Points on a hilly landscape, in no order, each with its height.
A ball rolls from a point to the lowest of its 2 nearest points, and stops where none of them is lower. Distance is the straight distance between rows; heights are no part of it.
J190 height 254: [ 58 135  83 114 151  55 100 134 176 147  87 120 181 129 160 129 161 164
 142 146  93]
J322 height 384: [135 138 110 142 152 118 106 112  93  93 122 141 128 101  93 131 143 143
 111 162 105]
J243 height 496: [ 89 116  75  56 125  59 121 161 100 123 154 153 160 129  96 116  75  93
  64 175 151]
J273 height 710: [188 143 159 102 141 155 101 114 152 151 165 147 106 148  94 128 127 125
 127  43 135]
J215 height 360: [107 150 144 137 165 106 109 102  92  92 110 160 162 107  56 142 137 142
 100 130 119]
J86 height 351: [119 147 124 174 141 167  69 127 103 114 119 118 135 160  60 128  96 113
 138 133 152]
J718 height 205: [129 148 115 177 117 173 120 122 184 149 161  55 192 144 163 175 126  80
 150  97 112]
J8 height 457: [149 134 134 151 153 134 197 127 170 161 133 134 115  92 157 114 134 136
 156  92 146]
J150 height 327: [120 141 121 142 114 107 106 112 135 116  99  92 226 164 133 109 118 103
 120 158 124]
J619 height 413: [ 92 149 108 108 130 120  91 111 121 150 154 147 149  41 154 152  98 125
 139 150 105]
J553 height 286: [136 115 161  77 113 137 122 162 120 115 118 154  74 154 172 118 150 137
 125 106 152]
J660 height 459: [103 128  68  67 112  77 121 146  82 129 135 147 153  90  97 144  81  93
 104 180 115]
J424 height 323: [ 85 134 155 173 120 137  81 109 109 118 117  95 164 166  90 134 102 137
 111 147 144]
J554 height 281: [120 122  99 114 106 106 177 144 133 144  69  69 193 119 154 145 157 100
 157 122  71]
J558 height 381: [155  94 137 161 117 102 203 113 160 120 142 119  92 131 177 137 188 147
 117 140 129]
J125 height 243: [117 143  96 179 132 169 124 128 133 167  83  82  91 133 154 165 148 114
 197 149 102]
J72 height 383: [129 131  99 168 150 173 115 130 123 131  98 106 135 143  71 135 123 115
 164 140 127]
J82 height 250: [143 154 198 112  90 171  93 145 115 164 145 136 134 123 134 124 104  94
 133  31 132]
J509 height 434: [ 94  85 139 114 110 129 178 144 137 125 131 118 117  94 139 121 144 129
  97 103 126]
J427 height 520: [189 136  83 132 159 159 161 131 115 123 150 148 140  45 129 124 133 105
 158 154  97]
J745 height 714: [122 160 150  54 127 117  56 151 108 120 122 194 103 102 127 144 123 145
  98  95 109]
J916 height 208: [ 94 151 139 164 122 176  58 131 156 121 114  87 162 183 110 157 115  91
 136  70 144]
J191 height 661: [159 118  97 157 143 132 188 135 123 120 124 107 182 130 133  57 114 120
 169 189 154]
J735 height 510: [114 137 107  91 125 163 124 180 132 147  85 122 133 125 101 131 111  89
 146  90 130]
J836 height 595: [171 116 109 152 153 142 206 124 109 127 108 135  95 142  87  86 126 129
 186 115 164]
J469 height 695: [153 160  99 156 166 129 171 125 150 136  65 128 171 120  88 103 146 115
 183 121 133]
J729 height 404: [150  77 134 130 137 125 191 137 163 111 152 105 117 137 132 115 175 159
  90 122 139]
J292 height 758: [120 138 110  68  97 100  84 132  88 112 152 143 148 127 142 145 147 126
  33 171  76]
J571 height 177: [ 93 162 133 156 114 140  71 122 159 134  93  81 185 160 166 173 149  94
 124 109 126]
J360 height 336: [ 97 154 156 133 132  99 131 101  95  90  65 127 167 130 101 141 153 133
 107 106 111]
J160 height 670: [184  98 150 132 168  86 106 114 144  77 174 192  76 119 108 153 163 170
  86 143 136]
J892 height 268: [121 129 120 178 129 145 129  80 135 152  99 103  63 137 131 162 145 145
 168 127 115]
J596 height 359: [ 79 101 102 113 139 128  88 147 135 136 132  94 134 135 150 130 111 159
 104 180 117]
J503 height 646: [186  86 152 164 141 116 181  98 146 120 208 161  71 122 116 141 109 140
 122 134 164]
J263 height 503: [100 129 148 112 120 158  67 157  83 117 117 150 106 146 128  84  61 132
 155 161 166]
J443 height 549: [143  94 133 148 122 170 149 127 133 152 166 105  53 167 125 129 132 150
 153 126 143]
J368 height 530: [ 99 121 158 145 126 103 128  76 129 117 149 117 131 112 134 159 169 168
  78 136 113]
J117 height 253: [144 141 101 139 135 102 116 111 194 135 106  78 201 157 175 138 182 153
 101 139  83]
J132 height 328: [138 129  52  86 123 118 137 153 154 153  85  83 182 121 134 154 145  89
 126 138  79]
J64 height 615: [156  84 151 157 133 129 196 117  90 100 133 153  78 136  79 108 116 113
 159 114 168]
J591 height 462: [145 172 133 137 164 136  63 113 112 121 115 181 102 134 109 112 101 158
 153 142 153]
J270 height 454: [ 98 114 192 114  83 127 137 134 104 125 132 146  90  72 179 154 139 116
 132 107 139]
J130 height 632: [162  92 147 168 144 127 215 112 131 109 173 127 120 121 101 102 105 131
 126 115 169]
J681 height 445: [139 143 158 155 137 124 159 106 179 154 129 124 109 131 144 130 155 145
 128  78 133]
J731 height 526: [142  73 121 122 113 175 130 149 141 147 183  89  64 146 136 131 113 155
 109 131 123]
J174 height 244: [137 119  97 150 125 153 149 141 165 138 148  48 222 142 138 141 102  76
 140 144 115]
J628 height 465: [118 101 149  84 121 145 141 156 137 152 153 135 125 100 111 126 108 115
  99  84 146]
J901 height 282: [ 53 135 104 113 128  57 121 138 126  99  89 105 184 156 122 126 145 167
 110 165  89]
J792 height 656: [201  90 181 140 143  92 131 111 143 109 210 197  49 115 128 143 134 145
 131 128 158]
J639 height 502: [145 135 175 150  96 124  88 119  57  92 154 169  86 135 143 114  94 148
 128 168 155]
J488 height 311: [ 71 140 131 131 114  86 135 128  97  84  62 114 161 180 125 113 170 155
 123 141 124]
J346 height 361: [114 130  84  98 100  79 135 136 134 131  98 110 201 174 138  98 127 109
  84 163 123]
J909 height 743: [127 172 113  78 123  51  99 126  85  79 112 171 166 121 131 152 144 122
  64 163  81]
J565 height 325: [111  96  91 108 111 135 104 132 123 131 126  69 174 136 139 139 106 120
 100 190  91]
J913 height 289: [156 112 104 124 115 148 132 131 141 146 147  73 177 134 154 115 127 109
 107 164  90]
J507 height 287: [ 86 154 180 151 100 111 118 111 112 126 104 114 172 169 174  81 105 129
 121 147 155]
J874 height 572: [160  95 113 171 128 151 211 100 148 143 127 115  57 186 105 114 126 141
 181 117 147]
J998 height 414: [130 123  73 182 172 148 108 124 151 139 109 106 129 146  95 112  96 134
 194 165 155]
J895 height 358: [147  87 171 172  87  90 183 109 118  97 106 124  89 172 163 126 190 135
 109 134 143]
J494 height 571: [150 115 125 139 136 183 149 141 147 191 163 109  52 123 117 150 122 142
 180  94 126]
J274 height 442: [135 154  99 162 170 140  96 112 132 131 127 151 122 136 106  98  98 155
 152 180 156]
J522 height 532: [106 122 102  51 103  67 140 166  93 149 126 149 137 150  98 103  83  75
  59 114 160]
J678 height 728: [143 138 124  74 131 159  34 140 125 138 155 168 111 107 109 140 123 145
  83 115 104]
J380 height 473: [176 161 131 126 150 154 171 153 160 165 131 145 147  75 137 125 129  97
 171  65 124]
J147 height 698: [171 152 137  77 162 142  95 127 147 126 116 166  89 122 111 127 162 146
 128  64 119]
J33 height 304: [ 76 149 159 177 123 109 105  87 130 130 114  95 146 189 129 105 116 159
 114 147 165]
J444 height 573: [141 110 116 120 156 176 142 145 168 180 142  97  76 132 101 162 149 144
 145  65 102]
J225 height 290: [107 133 128 175 136 113 141  86  98 116  87 143  67 142 131 156 165 165
 164 151 123]
J213 height 334: [126 129 159 182  88 119 202  98 106 126 105 114  93 169 140 131 160 130
 153 111 141]
J57 height 252: [132 140 181  65  88 137 134 168 126 145 111 142 103 150 183  94 125 113
 135  60 155]
J920 height 475: [130  83 173 107 145 136 147 111 164 151 189 115  56 142 127 144 130 160
 107  67 144]
J668 height 420: [115 120  95  99 135 112 103 117  86 100 147 155 177  74  82 134 100 111
 106 170 101]
J853 height 482: [124 164 135 119 131 136  59 136  69  94 117 179 102 155 128 100  96 152
 153 178 145]
J269 height 519: [111 114 138 114 140 117  95  96 153 115 175 128 131 110 121 150 143 166
  52 129 107]
J624 height 232: [105 151  97 129 138 101 105 113 179 151  90 114 172 140 178 120 170 149
 126 149 103]
J313 height 151: [ 84 173 127 143 133 124  87 116 144 135  74 109 196 116 161 162 123  95
 164 126 113]
J372 height 546: [101 111  88 116 145 170 136 177 170 170 114 109 103 115 112 150 135 124
 148 102 115]
J961 height 729: [120 175 114  60 112  93  69 148  71  90 104 204 137 122 111 138 141 137
  92 134  99]
J448 height 498: [122  87 128 112 157 146 116 132 178 142 199 113  96 131 125 134 119 170
  86 111 120]
J906 height 684: [174 135 123  88 178 108 100 133 150  98 134 183 104 115 123 128 161 178
  95 129 122]
J692 height 443: [108 131 173 131  84 142 132 100 103 143 134 109 105  96 179 148 153 124
 122 105 104]
J286 height 210: [133 136 108 136 122 155 157 135 138 167 106  82 111 111 172 126 165 123
 165 146 107]
J452 height 429: [106 165 146 132 129 142 109 100 132 153 133 132 130  83 151 147 132 121
 137 119 122]
J435 height 319: [117  94 173 122 118 121 136 151 105 113 140 160  41 124 183 134 130 139
 145 133 154]
J30 height 211: [148 142 176  99  61 164 133 162  98 146 152 137 133 146 160  92  80  90
 128  75 153]
J559 height 680: [180 144  63 154 158 141 150 144 141 120  98 113 186 126 114  95 129 109
 173 159 122]
J991 height 388: [123 128  96  87 105 103 150 165 159 146 114 105 187 152 136 106 129  96
  68 104 116]
J962 height 312: [107 129 127 196 121 104 166  81 100  98  91 131 107 171 116 111 149 157
 165 154 152]
J959 height 246: [114 113 107 138 101 130 179 143 121 143  85  78 152 132 149 112 152 113
 159 136 110]
J136 height 390: [ 69 127 112  89 148  99 113 143 124 129 168 172 114  47 135 132  71 137
 124 173 134]
J993 height 721: [202 150 174 139 104 162 101  92 144 168 203 161  93 132  74 147 117 130
 155  54 123]
J247 height 266: [136 147 167 160 104 114 158  92  99  97 114 121 163 138 138 102 126 122
 114 146 148]
J296 height 745: [137 142  97  70 114 114  55 147 131 137 159 169 132 118 142 131 125 141
  46 153  93]
J185 height 495: [156 138  93 113 161 142 154 142 156 159 130 151 155  31 104 134 118  92
 156 100 102]
J970 height 521: [174 101 159 143  92 159 130 134  59  85 157 144  72 119 147 134 135 125
 126 167 130]
J369 height 533: [101 112 139 100 111 167 114 169  85 119 102 128 114 144  91  95  80 103
 141 112 155]
J832 height 497: [102  97 126  64 105 109 157 169 129 133 145 151 125 128 111 101  82  93
  84  87 157]
J321 height 241: [115 163 182 130 100 165  54 140 122 136 113 136 138 164 104 134 110  97
 127  59 145]
J347 height 458: [127 119 161 126 160 106 135 104 178 140 144 141  74 165 129 134 138 168
 134  88 152]
J259 height 540: [168  98  93 148 136 156 170 129  85 106 159 124 113  50 122 129 129 122
 167 193 107]
J945 height 645: [133 105 117 179 149 120 174 108 143 108 148 126 156 127 107  83 106 137
 139 154 174]
J283 height 541: [178  95 126 151 118 157 186 133  84 103 161 124 100  87 121 128 148 126
 134 153 118]
J91 height 297: [143 146 124 163 119 129 131 105  95  86  95  96 200 165  83  97 130 105
 121 157 131]
J198 height 178: [102 162 112 169 141 144 111 119 177 140 112  85 182 108 157 189 112  62
 189 107 118]
J20 height 368: [ 89 133 145  94 151 108 110 136 145 122 140 178 104  91 150 128 102 161
 131 138 153]
J564 height 345: [129 119 162 117 142  85 148 159 135  97 126 201  83 106 173 139 140 140
 130 146 146]

Call two points neighbours if one is among the 2 nearest of the other. Go from one point of each pair to the other, from neighbour to neighbour, staying as low as possible. Name the highest point that can't be avoided.
J735, J624 => J369
J247, J286 => J991
J30, J313 => J82
J313, J624 => J913
J681, J30 => J368

Where does a ball stop that starts at each point below?
J668 => J624
J832 => J286
J369 => J247
J619 => J30
J283 => J247
J213 => J286
J565 => J313
J596 => J313
